Points on a hilly landscape, in no order, each with its height.
A ball rolls from a point to the lowest of its 3 nearest points, and stops where none of them is lower. Distance is the straight distance between rows; heights are no part of it.
(946) height 275: [-4.06  2.80 -0.67 -0.80  0.80  5.42 -1.63 -2.06 -2.74 -1.51  0.08  2.72
  0.22  0.83 -0.42  6.07 -3.89 -1.71  4.33 -1.14 -0.29 -0.29  0.09  1.80
 -2.19  3.66  0.43]
(754) height 246: [-0.78 -4.61  0.13  2.27 -1.67  0.67 -1.29  1.85  1.75 -1.80 -4.16 -0.13
 -0.38  0.30  0.46  1.22  1.37  2.72 -1.66 -5.15 -2.69 -2.32  1.31 -1.10
 -0.60  0.78  1.11]
(1114) height 259: [ 2.50 -5.53  0.06  0.48 -1.19  1.03 -2.95  2.74  1.25  0.05 -3.58 -1.26
  1.75 -0.97  1.02  0.97  0.78  1.85 -2.00 -5.93 -1.93 -2.81  2.83 -0.75
 -0.56  0.40  0.15]
(668) height 263: [ 0.13 -5.81 -0.69  1.64 -1.40  0.74 -0.40 -0.71  3.88 -0.83 -3.27  3.49
 -0.82 -0.25 -0.80 -1.84  1.12  1.59 -1.90 -1.24 -2.51 -0.14  3.57  0.65
 -0.72 -0.33  4.04]
(1113) height 317: [-0.88 -2.34  0.67 -1.73  0.76  2.45  0.11  1.22  1.21 -1.42  1.14 -1.02
  1.43  1.83 -2.66  0.66 -0.31  0.91 -4.75  5.45  2.05  1.34  0.34  1.88
  1.63 -4.18  0.23]
(317) height 258: [ 3.21  1.73  0.85 -0.08  0.52 -2.96  0.12  0.81  0.57  3.64 -0.49  0.13
 -1.48 -1.11  0.45 -1.11 -1.29 -1.73 -1.17  1.29 -0.94  0.53 -0.99 -1.39
 -1.96  1.66 -3.36]
(247) height 151: [ 0.26  0.04  0.20 -0.48  0.58 -2.31  1.58  0.27  2.96  1.34 -0.14  1.55
 -1.02  1.41 -1.35 -2.75 -0.30  0.50 -2.98  2.23 -0.81  0.64 -1.09 -1.55
 -0.66 -0.87 -1.09]
(128) height 355: [ 3.53  2.56  0.83 -2.66  0.85 -1.93 -3.64  1.20 -2.18  0.15  1.82 -4.17
  0.99 -0.84  3.51 -2.28 -0.17 -1.07  1.70 -4.72  2.45 -2.06  2.12 -0.87
  0.11  0.71 -0.58]
(4) height 324: [ 2.83 -1.31  2.00  0.63  1.02  1.12 -3.47  2.28 -1.73 -1.13  0.15 -4.90
  2.25 -3.14  1.89 -1.28 -0.71  1.61 -0.11 -4.25  1.07 -2.06  1.74  1.47
  3.07 -0.52  0.70]
(352) height 409: [-3.96 -2.14 -0.86 -2.75  0.66  2.17  4.01  0.60  0.04 -1.01 -0.68  0.58
  4.15  2.77 -1.30  1.91  3.73  1.53  0.66  1.93 -0.88 -0.54 -2.89 -2.57
  0.06 -2.14 -0.94]
(32) height 440: [-4.26  0.16 -0.59 -1.53 -1.56 -1.68  1.91  1.36  4.27 -3.54 -0.33 -0.43
 -0.78  4.40 -0.82  0.14  1.68  3.75 -1.21 -1.42 -0.50 -0.31 -2.46 -1.47
 -1.22 -1.66  1.51]
(386) height 412: [-2.34 -2.01 -3.97 -1.51  0.81  1.25  5.66  0.29 -0.54 -0.68 -1.88  0.85
  5.49  2.32 -0.57  1.71  5.26  0.94 -0.18 -0.07 -1.71 -0.87 -2.00 -4.16
 -0.22 -2.12 -1.03]
(802) height 395: [-4.70  1.83  2.88 -1.35  0.58  2.60 -1.15 -2.40 -0.72 -1.27  3.00  2.42
 -2.10  0.86  0.17  2.60 -2.10 -1.43  4.94  3.18  2.83  2.16 -1.16  0.33
 -2.94  3.09  0.81]
(603) height 286: [-1.00  5.64 -1.30  2.65  2.64 -0.77  0.41 -0.89 -0.53 -0.90  3.49 -3.25
  0.07  0.38  1.66  0.63 -3.12  1.34  1.76 -0.26  0.37  1.37 -0.22  0.85
  1.35  2.25 -2.01]
(646) height 281: [ 0.99 -1.72  3.36  0.19  2.16  2.01  0.16 -0.64 -3.28  2.64  0.37 -0.44
 -0.06 -2.04  0.73 -0.54 -0.32 -3.39  0.90  5.27  0.42  0.51 -1.13 -1.97
 -1.95  0.29 -1.25]
(178) height 344: [ 4.34  2.09  0.35 -1.89  0.25 -2.71 -2.43  1.75 -0.64  2.93  0.26 -2.00
  0.40 -0.72  1.82 -1.77 -0.03 -2.29  0.06 -1.67  0.28 -1.05  0.13 -1.85
 -2.79  0.69 -3.37]
(376) height 525: [ 1.59 -2.36 -0.28  4.28  0.81 -1.00  0.13  0.44  3.55 -0.29 -3.09  0.44
 -2.18 -0.82 -0.27  0.01 -1.31  0.11 -0.40 -1.54 -3.50 -1.21  1.28  5.87
  6.52 -0.24  1.37]
(59) height 261: [ 1.71 -2.83 -3.22  0.89 -0.74 -0.75  0.88 -2.98  2.58 -0.02 -0.19  3.98
 -1.22 -0.36 -0.07 -4.59  1.36  0.30 -2.15  1.80 -0.35  1.90  4.46  0.79
  0.81 -1.49  4.84]
(140) height 404: [-5.66 -2.57  0.19 -3.23 -0.14  2.98  2.82  1.05 -0.61 -1.98  0.47  0.83
  3.86  2.70 -2.58  2.66  2.91  1.82  1.87  3.12 -0.19 -0.57 -3.17 -0.54
 -0.10 -2.07 -0.14]
(888) height 249: [-0.67 -4.26 -1.58  1.50 -1.93  0.44  0.62  0.51  2.51 -1.76 -3.46  1.77
  0.07  0.15 -0.29 -1.44  2.62  2.83 -2.76 -2.45 -2.20 -0.23  1.67 -2.88
 -2.35 -0.65  3.12]
(718) height 369: [-1.37 -3.00 -1.91 -1.89  2.34  2.86  3.78  0.17 -0.64 -0.62 -0.67 -0.31
  3.77  3.29 -0.88  1.86  2.95  1.33 -2.69  2.52 -0.95 -0.55 -0.62 -3.72
  2.03 -2.91  0.16]
(596) height 174: [ 3.40 -1.17  0.86  3.75 -2.74 -2.38 -2.04 -1.18  0.75  2.30 -2.84  1.85
 -3.73 -3.10  0.18  0.71  0.62 -1.67  0.80 -2.18 -1.10  0.81  1.06  4.80
  5.53  0.66  1.61]
(631) height 173: [-2.25 -1.96  3.06 -1.23  1.49  1.97  1.07  0.24 -0.46  0.53  1.54  0.13
  0.73  1.06 -1.29  0.11  0.12  0.09  0.58  4.63 -0.04  0.04 -2.60 -1.33
 -1.29 -0.21 -1.85]
(797) height 31: [ 0.56 -0.43  3.75 -0.71  1.53 -0.47  1.33  0.36  1.71  1.88  1.27  0.99
 -1.01 -0.16 -1.73 -0.95 -1.09 -0.40 -1.37  5.16  0.53  1.19 -2.46 -0.18
 -0.33  0.38 -1.86]
(665) height 272: [ 0.39 -4.53  0.14  1.62 -1.78 -0.81 -1.26 -0.31  4.62 -0.09 -2.72  4.01
 -3.15 -0.63  0.09 -1.99  0.71  0.26 -0.46 -0.48 -1.79  0.75  2.83  2.70
  1.19  0.32  4.31]
(1024) height 535: [-4.63 -2.82 -1.10 -1.86 -0.35  4.27  3.74 -0.48 -3.79 -0.75 -1.19  2.71
  3.94 -0.27 -1.49  3.32  2.86 -1.80  3.58  1.10 -1.08 -2.18 -2.38 -1.95
 -0.89 -1.18 -0.43]
(848) height 298: [ 1.85 -2.68 -1.92  1.54 -1.51 -1.00 -1.68  0.59  0.56  0.91 -2.82  1.25
 -0.10 -1.74  0.41 -2.89  1.07  0.56 -2.52 -2.55 -1.03 -0.52  2.16 -3.07
 -3.14  0.14  1.10]
(384) height 403: [-1.97 -2.80 -0.83 -2.72  0.43  3.38  1.08  1.91 -0.01 -2.89 -0.41 -2.25
  3.17  3.97 -2.26  3.05  1.48  2.23 -4.21  3.83  1.67  0.24  0.27  0.14
  2.43 -4.69  1.21]
(243) height 390: [ 6.33  2.06  3.57 -2.76 -0.61 -2.13 -4.45  1.05 -2.95  1.44  0.36 -3.48
 -0.03 -2.49  3.29 -2.25  0.09 -2.01  0.21 -4.21  2.50 -0.41  1.96  0.00
  2.12  0.34  1.25]
(145) height 601: [ 0.86  3.26 -1.44 -3.84  2.49  5.26 -1.14 -0.25 -2.92  0.08  1.63 -1.06
  3.08  0.50  0.54  4.05 -4.78 -3.19  4.03 -2.97 -0.01 -1.46  1.49  3.78
 -1.06  1.58 -1.78]
(1017) height 467: [ 2.19  6.82 -0.85  2.16  1.34 -0.54 -0.64 -0.05 -1.92 -0.39  3.84 -4.10
  2.10 -3.63  2.23 -1.66 -1.63  0.21  2.26 -0.54  1.56  3.42  0.66  1.87
  0.72  1.98 -0.36]
(8) height 423: [-2.98  2.32  1.83 -0.95  0.37  2.61 -0.54 -2.52 -2.50 -0.38  2.89  2.33
 -2.01 -0.88  1.16  0.19 -1.94 -3.80  5.11  3.63  2.56  1.55 -0.80 -1.29
 -5.41  2.17  0.67]
(134) height 179: [-0.51 -1.32  3.78 -1.31  0.22  0.86  0.15  1.08  1.38 -0.40  1.83  0.24
 -0.26 -0.16 -2.57 -0.47 -1.17 -0.11 -2.38  7.07  2.87  2.01 -1.22  2.20
  0.35 -2.26 -0.66]
(286) height 268: [ 5.15  4.51  1.45  1.75 -2.02 -3.92 -2.09  0.59 -2.12  1.80 -0.55 -2.04
 -2.77 -3.63  1.44 -1.42 -0.29 -1.81 -0.65 -2.74  2.11  0.68  0.43  0.56
  1.97  1.02  0.00]
(502) height 193: [-1.40  1.05  1.27  4.05 -0.23 -1.75 -1.24  0.56  0.59 -2.21 -1.16 -1.47
 -3.33 -1.09  0.75 -1.08 -1.49  2.42 -1.18 -2.25  0.07 -0.73  0.33  1.23
  3.13  0.62  1.88]
(302) height 79: [ 1.29  2.89  0.09  2.70  0.21 -1.78 -2.51  1.14 -2.45 -0.93  1.14 -4.05
 -0.35 -2.15  2.30 -1.48 -1.46  0.57  0.29 -2.99  1.31 -1.03  1.00  0.38
  0.92  1.02 -0.13]
(116) height 309: [ 4.09 -1.54 -2.69  1.65 -0.85 -1.79 -0.83 -1.66 -0.32  2.88 -1.84  2.87
 -0.51 -2.92  0.48 -4.09  0.72 -0.92 -2.70  0.30 -0.76  1.34  3.15 -1.43
 -1.65 -0.03  1.41]
(799) height 234: [-1.53 -2.09 -0.33  1.93 -1.22 -1.22 -1.10  0.80  2.50 -1.45 -2.57  1.33
 -2.64  0.42 -0.24 -1.20  0.67  1.89 -1.95 -2.57 -1.42 -1.21  0.07 -1.71
 -0.85 -0.07  2.13]
(1081) height 474: [ 3.45  2.37  3.32  2.54 -2.20  0.17 -1.31  1.90 -1.06  0.21  1.81 -3.23
  2.93 -7.82 -0.73 -1.90 -0.46  1.45  1.10 -0.42  0.13  2.96 -0.40  5.13
  2.42  0.70  1.33]
(210) height 342: [ 1.08  0.14 -0.66 -0.69  1.78 -0.92  0.09  1.13 -0.52  2.68  0.35 -0.71
  0.87  0.62  0.04 -0.61 -0.43 -1.37 -0.47  0.63 -1.86 -1.07 -1.31 -2.56
 -3.12  0.58 -3.89]
(1034) height 473: [-2.33 -1.49 -2.10  0.82 -1.24 -1.28  0.18  1.11  0.45 -1.22 -2.29 -0.90
  0.86  1.77  0.98  0.15  2.72  2.11  0.04 -4.77 -1.22 -1.79 -1.21 -4.28
 -3.27 -0.19 -0.78]
(525) height 117: [ 1.55 -0.29  0.18  1.72 -1.97 -3.82 -1.59 -1.00  2.15  1.46 -1.90  3.71
 -4.08 -1.66 -0.16 -2.72  0.48 -0.40 -1.69 -0.56  0.15  1.43  0.45  0.77
  0.82  0.79  2.04]
(355) height 159: [ 0.89  2.23  0.92  2.89 -1.16 -3.75 -0.89 -0.44  0.93 -0.19 -1.43  0.72
 -4.27 -1.90  0.52 -1.05 -1.43  0.43 -1.34 -1.48  0.46  0.30  0.01  1.18
  2.70  1.41  1.28]
(163) height 277: [ 1.88 -6.80 -1.91  2.23 -0.18  1.01  0.66 -2.19  2.55 -0.27 -1.81  3.70
  0.04 -1.24  0.04 -2.49  1.24  1.57  0.14  0.43 -2.93  0.50  5.72  1.95
  0.30  0.12  4.74]
(629) height 522: [ 3.05 -1.03  0.45  4.08  0.52 -0.36 -1.22  1.82  0.53 -0.50 -1.83 -2.34
  0.44 -3.42  0.16 -0.74 -1.59  1.07 -1.06 -2.16 -2.33 -1.66  1.46  4.95
  5.26 -0.64  0.21]
(144) height 189: [ 2.79  5.32  2.97  0.92 -1.68 -4.15  2.36 -0.98  1.71  2.66  0.31  1.38
 -3.74 -1.00 -1.25  0.84 -1.49 -1.10 -1.07  1.30  1.42  2.14 -2.20  1.87
  2.31  1.38 -1.31]
(890) height 701: [ 1.31  3.06 -2.50 -4.22  1.59  1.91 -0.76  0.52 -1.97  0.09  2.63 -2.53
  3.03  1.80  1.84  1.49 -1.97 -2.45  4.15 -4.88  0.16 -3.03  1.30  1.28
 -1.48  0.26 -2.96]
(826) height 484: [-2.32 -1.53 -2.47 -2.29 -0.51  2.58  3.21  0.49 -2.50  0.25 -0.68  1.81
  4.68  0.70 -1.37  3.30  2.81 -1.43  3.76 -1.93 -2.45 -2.56 -2.84 -1.64
 -2.70 -0.35 -3.38]
(486) height 186: [-0.64 -1.18 -3.67 -1.64 -1.33  0.19  1.66  0.81  3.98 -2.63 -0.19  0.54
  0.93  3.71 -2.28 -2.52  1.01  1.88 -5.20  2.14  0.11  1.60  1.38  1.18
 -0.14 -4.41  2.65]
(347) height 293: [ 1.51 -2.22 -1.20 -0.82  3.22  1.31  2.66 -1.09 -0.40  1.72 -0.30  0.37
  1.90  1.14 -0.83 -1.35 -0.18  0.20 -4.10  3.41 -1.43  0.18  0.70 -3.03
  0.56 -2.05 -0.65]
(417) height 456: [-3.08  1.59  0.73 -1.63  1.67  2.71  0.27 -3.35 -3.95 -1.99  3.27 -0.23
 -0.64  1.13  0.91 -1.14  0.19 -2.97  1.96  5.24  4.39  0.78 -0.53 -3.57
 -1.63 -1.51  1.36]
(1032) height 492: [-0.06 -0.41 -1.88 -0.40 -0.58 -0.78 -2.67  1.45 -1.16 -0.79 -0.42 -3.13
  1.15  0.43  1.97  0.32  1.38  0.45  0.66 -6.45  0.63 -3.04  0.57 -2.92
 -1.54  0.29 -1.75]
(80) height 379: [ 3.87  2.73  2.59  1.32 -0.52 -0.53 -2.84  1.04 -2.96 -0.78  2.15 -4.84
  1.92 -5.62  1.64 -2.51 -1.08  0.51  0.74 -2.02  1.81  1.08  1.15  2.48
  2.57  0.87  1.45]
(686) height 24: [-2.51  1.44 -0.05 -2.07  0.38  4.90 -1.27 -0.95 -3.54 -0.28  0.26  1.67
  0.00 -0.33 -0.05  5.04 -3.22 -2.89  5.31 -1.31 -0.41 -1.42  0.31  1.29
 -4.38  2.87 -0.79]
(1048) height 78: [ 3.20  1.62 -0.26  1.11 -3.10 -4.08  0.14 -2.30  1.78  2.96 -1.19  4.24
 -4.09 -1.85 -0.90 -2.35  1.17 -1.90 -0.91  0.13  0.73  2.94 -0.70  1.12
  1.73  0.06  1.10]
(660) height 250: [ 5.09  3.32  0.69  2.88 -5.40 -3.11 -0.60 -2.90 -1.39  3.89 -1.06  1.47
 -4.45 -3.41  0.06  0.72  1.70 -4.07  0.16 -3.12  1.25  2.00 -0.80  2.23
  3.71  0.41  1.32]
(1042) height 470: [-1.81 -0.37  0.98 -1.17  0.90  4.36 -1.12 -0.77 -4.25  0.51  0.94  0.45
  0.36 -1.86  1.04  0.94 -0.42 -3.88  4.21  2.43  0.24 -1.38 -0.27 -0.86
 -5.79  0.72 -0.92]
(381) height 118: [ 1.16 -1.73 -4.24 -1.28  0.54  0.93  2.87 -1.68  2.53 -1.33 -0.01  1.16
  0.89  2.90 -1.41 -2.08  0.76  2.08 -5.19  1.29  0.43  0.80  3.87 -0.89
  1.17 -3.71  3.08]
(801) height 94: [ 1.58  5.80  1.34  2.14  0.80 -3.67  1.26 -0.33  0.16  1.01  1.78 -1.45
 -3.09 -0.62  0.92  0.05 -2.58  0.47 -0.12  0.15  0.83  1.22 -1.30  0.98
  2.10  2.76 -1.59]
(773) height 207: [ 2.35  2.32 -0.10  0.79 -0.28 -3.29 -2.40  1.07 -0.62  1.19 -0.45 -1.99
 -1.79 -0.72  1.57 -1.24 -0.45  0.05 -0.57 -2.91  0.65 -0.88  0.47 -1.47
 -1.02  1.58 -1.57]
(283) height 218: [ 1.23 -1.45 -2.20  0.48  0.85 -1.06  1.30 -1.09  0.99  1.09 -0.96  1.05
  0.13  0.06 -0.31 -3.62  0.74  0.85 -3.81  0.75 -1.36  0.56  1.33 -3.08
 -1.79 -1.23  0.53]
(742) height 135: [ 4.67 -1.77 -0.50  2.29 -3.75 -2.99 -1.99 -2.05  0.67  3.95 -2.56  4.02
 -3.20 -3.78  0.34 -1.62  2.07 -2.22  0.51 -0.87 -0.29  2.37  1.68  2.48
  1.35  0.87  2.22]
(405) height 421: [ 0.02  2.11 -0.47 -0.66  1.50 -0.81 -0.09  0.88 -0.95  1.85  1.50 -1.80
  0.36  1.72  0.84  0.95 -1.64 -0.92  2.31 -0.99 -1.07 -1.84 -1.19 -0.95
 -2.36  1.48 -4.46]
(175) height 388: [-0.36 -1.75 -0.04 -0.78  2.23  2.34  0.62  0.57 -2.27  2.38  0.98 -1.00
  2.43  0.02 -0.05  0.61  0.29 -2.06  1.53  2.32 -2.18 -1.71 -1.38 -2.21
 -3.31 -0.19 -3.60]
(366) height 255: [ 0.43 -3.67  0.56  3.63  0.00 -0.32 -2.07  1.59  1.94 -0.44 -3.92 -0.44
 -2.01 -1.00  0.48  0.68 -0.95  1.51 -1.91 -3.73 -1.94 -2.13  1.81  1.48
  2.23  0.59  1.08]
(301) height 479: [-2.51  1.78 -0.93 -2.95  1.53  3.06  0.55 -3.83 -5.29 -1.93  2.00 -0.19
 -0.89  3.02  1.66  0.26  0.79 -3.98  1.31  3.21  4.32 -1.56  0.10 -4.98
 -0.14 -2.45  1.17]
(188) height 262: [-0.35 -0.02 -0.75  1.16 -0.25 -2.73 -1.16  1.05  0.93  0.57 -1.25 -0.24
 -1.69  0.14  0.59 -1.48  0.19  1.19 -1.35 -2.05 -0.89 -1.04 -0.04 -2.71
 -2.24  0.70 -1.35]
(1058) height 439: [-3.82 -1.33 -3.27 -1.78 -0.38  0.52  5.62  0.40  0.10 -1.14 -1.59  1.88
  4.53  1.95 -0.57  2.62  4.83  0.81  2.41 -1.35 -1.69 -1.66 -3.72 -2.35
 -1.03 -0.55 -2.37]
(993) height 240: [ 4.74  0.59  1.91  1.38 -1.10 -2.09 -4.15  1.32 -1.87  0.57 -1.50 -2.20
 -0.92 -4.34  1.68 -0.91 -0.88 -0.41 -0.72 -3.45  1.31 -0.76  1.54  2.18
  3.27  0.15  0.90]
(622) height 303: [-3.29 -2.07  1.78 -1.73 -0.38  2.17  0.09  2.17  0.74 -2.46  2.13 -1.74
  1.39  1.48 -2.74  1.00 -0.39  2.24 -2.52  6.18  1.78  1.43 -1.31  2.53
 -0.49 -3.53 -0.07]
(259) height 211: [-1.34 -0.32 -0.20 -0.04 -1.42 -2.77 -0.14  0.01  4.61 -1.24 -1.02  2.04
 -3.15  1.26 -0.90 -3.05 -0.29  1.39 -2.86 -0.17 -0.33  0.98  0.05 -0.27
 -0.22 -0.66  2.48]
(94) height 187: [ 2.35  0.27  1.30  3.50 -1.31 -2.48 -2.44  0.50 -0.29  0.07 -2.50  0.07
 -3.28 -3.08  0.51 -0.51 -0.92 -0.11 -1.36 -2.54  0.24 -0.44  0.89  2.15
  3.21  0.94  1.35]
(372) height 498: [-4.20 -1.24 -0.05 -2.68  0.80  4.10  0.69 -1.75 -5.02 -2.46  0.84  0.01
  1.32  2.48  0.47  2.04  2.64 -1.36  0.13  2.96  3.60 -1.10 -0.11 -3.59
  1.37 -2.63  2.18]
(503) height 485: [ 3.49  5.18 -0.25 -0.87  1.57 -2.13 -2.06  0.83 -1.90  0.62  2.88 -4.25
  0.92 -0.90  2.92 -0.97 -1.65 -1.38  2.08 -2.42  1.46 -0.45  0.89  0.34
  0.29  1.40 -2.29]
(222) height 383: [-3.36 -1.35 -0.48 -2.79 -0.58  0.39  1.71  2.36  3.40 -2.47  0.80 -0.90
  1.79  4.14 -3.14  0.26  0.75  2.82 -3.24  3.57  0.09  0.90 -2.05  1.00
 -1.05 -3.84 -0.14]
(96) height 480: [-1.29  3.37 -1.54 -0.40  2.80  5.21 -1.20 -1.02 -2.86 -0.53  1.68 -0.32
  1.89  0.19  0.44  5.02 -5.46 -2.64  4.09 -1.21 -0.30 -0.16  1.11  3.77
 -0.38  2.94 -1.34]
(211) height 401: [-1.20  2.40  2.17 -0.75  0.98 -3.06  1.18  0.47  3.14  0.22  1.84  0.01
 -2.68  2.14 -1.02  0.43 -2.40  1.65 -0.54  1.98  0.05  0.74 -2.09  0.45
  0.62  1.18 -2.07]
(740) height 266: [ 3.21 -0.73 -2.87  0.41  0.66 -1.87  1.62 -2.06  1.19  2.01 -0.74  3.01
 -0.76 -1.04 -0.52 -4.02  0.53 -0.83 -3.39  2.58 -0.47  1.66  2.21 -0.71
  0.46 -1.46  1.38]
(1105) height 512: [ 3.63  0.21  1.79  2.88 -0.37 -0.12 -0.86  2.69 -0.03 -0.29  0.28 -2.83
  2.75 -6.19 -0.61 -2.12 -1.62  1.94 -0.19 -0.61 -1.57  0.57 -0.17  5.71
  4.11 -0.54  0.42]
(494) height 134: [ 6.17  1.20 -0.19 -0.44 -0.48 -2.80 -0.29  0.69 -0.97  5.06 -0.95  0.04
  0.30 -2.32  0.38 -2.55 -0.28 -3.20 -1.95  1.50 -0.87  1.39  0.33 -1.53
 -2.18  0.03 -2.19]
(949) height 206: [ 2.85  5.01  0.74  3.09 -0.82 -3.82 -1.01  0.32 -1.91  0.39  0.16 -2.04
 -2.68 -3.37  0.96 -0.75 -1.48 -0.43 -0.76 -2.12  1.69  0.79 -0.12  1.09
  2.37  1.77  0.24]
(42) height 380: [ 0.27  2.04  1.31 -0.54  2.10  1.52 -1.12  0.33 -1.92  2.07  1.74 -1.02
  0.00 -0.10  1.30  3.75 -3.30 -2.41  4.57  1.24  0.07 -0.54 -0.30  1.37
 -2.42  3.54 -3.88]
(682) height 466: [-2.75  1.95 -0.68  1.79  0.45 -1.34 -0.42  0.38 -0.17 -2.10  0.57 -2.20
 -1.01  2.07  1.38  0.38 -0.25  2.63  0.64 -3.96 -0.46 -1.67 -0.94 -1.86
 -0.30  1.08 -0.87]
(254) height 320: [-5.67  1.48  0.10 -1.65 -0.58  4.82  0.69 -1.73 -2.36 -1.58 -0.32  3.94
  1.29  1.50 -1.44  6.05 -2.34 -0.16  4.59 -0.83 -0.42 -0.86 -1.81  1.20
 -2.09  2.66  0.38]
(792) height 447: [-2.13 -0.29 -2.79 -0.79 -0.08 -0.39  2.24  0.38 -0.18  0.21 -0.55 -0.51
  2.37  2.67  0.15  1.21  1.91  0.75  1.18 -1.98 -2.32 -1.87 -2.30 -3.45
 -2.78 -0.23 -3.46]
(720) height 435: [-2.55 -1.74 -2.85 -1.04 -0.43 -0.12  4.10  0.47  2.09 -1.84 -1.29  0.53
  2.30  2.80 -0.89 -0.80  4.40  2.75 -2.80 -0.12 -1.37  0.49 -1.47 -4.14
 -1.23 -2.60  0.89]
(959) height 443: [-2.93  3.69 -1.43  0.50  3.54  1.79  0.77 -1.62 -0.72 -0.08  2.60 -1.22
  0.91  2.08  0.54  3.63 -4.11 -0.15  3.46 -0.13 -1.19  0.16 -0.40  2.23
  1.17  3.26 -2.82]
(1054) height 354: [-5.72 -0.22  3.11 -1.89  0.37  2.80 -0.57 -0.48  0.17 -1.69  2.88  1.70
  0.07  2.35 -1.64  3.23 -1.29  0.91  3.75  3.08  1.04  1.08 -2.23  1.24
 -2.06  1.40 -0.53]
(909) height 413: [-4.15 -0.09 -0.83 -1.52  0.09 -0.22  3.11  0.84  1.51 -1.13  0.58  0.09
  1.39  4.01 -1.00  1.50  1.83  2.41  1.21 -0.32 -1.96 -0.89 -3.67 -2.12
 -1.19 -0.48 -2.24]
(643) height 291: [ 2.20 -5.56 -0.75  1.04 -1.75 -0.77 -0.11 -1.28  5.28  0.44  0.15  3.15
 -1.07 -0.50  0.52 -2.18  3.35 -0.23  2.51  2.94 -1.07  3.35  4.29  4.90
  2.30  0.16  5.36]
(636) height 285: [-4.47 -1.59  1.75 -1.72  0.50  2.83  1.56 -0.37 -0.67 -0.58  1.57  1.62
  1.66  2.20 -1.58  2.51  0.31  0.54  2.86  2.38 -0.88 -0.89 -2.97 -0.25
 -2.19  0.62 -1.88]
(777) height 457: [ 0.05 -3.61 -0.16 -2.62  2.20  2.88  0.91 -0.50 -0.63 -0.62 -0.47 -0.49
  1.16  4.44 -1.45  3.45  0.46  1.28 -5.17  3.04  2.01 -0.62  2.19 -1.54
  3.28 -2.59  1.11]
(5) height 353: [-1.01  1.58  1.15 -0.41  1.40 -1.64  0.81  0.48  1.08  1.63  1.32 -0.90
 -1.18  1.77 -0.83  0.34 -1.54  0.27  0.60  1.29 -1.05 -0.26 -2.41 -1.33
 -1.40  1.64 -3.45]
(231) height 155: [ 2.96 -0.92  0.07  2.08 -1.91 -3.11 -3.13  0.54  0.55  1.65 -2.92  1.42
 -2.88 -2.52  0.77 -1.57 -0.12 -0.64 -2.06 -2.39 -0.40  0.38  1.65 -0.20
 -0.21  1.31  0.29]
(147) height 434: [-3.62  0.27  2.93 -1.49  0.21  2.98 -0.37 -2.02 -2.26 -2.32  3.65 -0.13
 -0.03  0.30 -0.20 -0.72 -0.09 -1.47  2.19  5.77  4.54  1.46 -1.11 -1.33
 -2.40 -0.36  1.12]
(774) height 212: [ 3.50  1.52  1.42  4.54 -4.97 -1.74 -0.39 -3.23 -0.87  2.74 -0.86  1.31
 -4.83 -3.43 -0.26  1.98  2.43 -3.33  0.67 -2.83  1.00  1.77 -0.72  4.60
  5.97  0.29  2.64]
(762) height 239: [ 3.18  1.70  1.30 -0.69  0.81 -0.80 -3.58  1.28 -2.41 -0.72  1.39 -4.33
  1.28 -2.41  3.18 -2.25 -0.59  0.03  1.17 -4.13  2.51 -1.16  2.28 -0.15
  1.28  0.11  0.62]
(450) height 194: [ 1.41 -1.13 -3.65 -1.33  0.23 -0.35  1.51 -1.71  3.52 -0.58  0.84  2.41
  0.19  1.84 -1.49 -2.97  0.29  0.47 -4.33  3.56  1.33  2.14  2.89  1.82
  1.65 -3.58  2.08]
(75) height 444: [-3.47  2.64 -0.01  0.45  0.82 -2.04  1.08  0.29  1.98 -2.13  1.04 -1.39
 -2.21  3.70  0.43  0.12 -0.79  3.40 -0.10 -1.56 -0.21 -0.28 -1.49 -1.05
  0.60  0.39 -0.31]
(997) height 364: [-6.54 -0.84  0.84 -3.26 -0.84  1.63  2.54  1.15  1.86 -2.33  1.24  0.78
  2.78  3.81 -2.16  4.04  1.80  2.67  2.85  1.82 -0.59 -0.24 -3.32  0.91
 -1.04 -0.74 -0.79]
(913) height 287: [-1.35  1.09  3.79 -0.07  1.67  0.21 -0.16 -0.05  0.53  1.64  1.85  0.35
 -1.08  0.45 -0.50  2.22 -2.10 -0.79  2.93  3.65  0.27  0.44 -1.97  0.34
 -1.29  3.23 -2.61]
(830) height 419: [-2.51 -1.21 -1.32 -1.96 -0.11 -0.15  2.80  0.73  3.21 -1.55 -0.29  0.71
  0.95  3.54 -1.98 -1.16  1.99  2.38 -2.69  1.64 -1.17  0.41 -1.53 -2.67
 -1.37 -2.19  0.11]

Two balls start at each pair of points below. Name the first point that both come to, or write -.
(754) and (668): (799)
(372) and (1024): (636)
(629) and (1114): (525)

Call two points neighbours if one is among the 3 nearest of the other. Go from one point of each pair to the other, from neighbour to neighbour, staying as low as possible. Name the highest point that can't be avoided.
(1048) and (801): (144)
(302) and (1048): (949)
(797) and (801): (259)
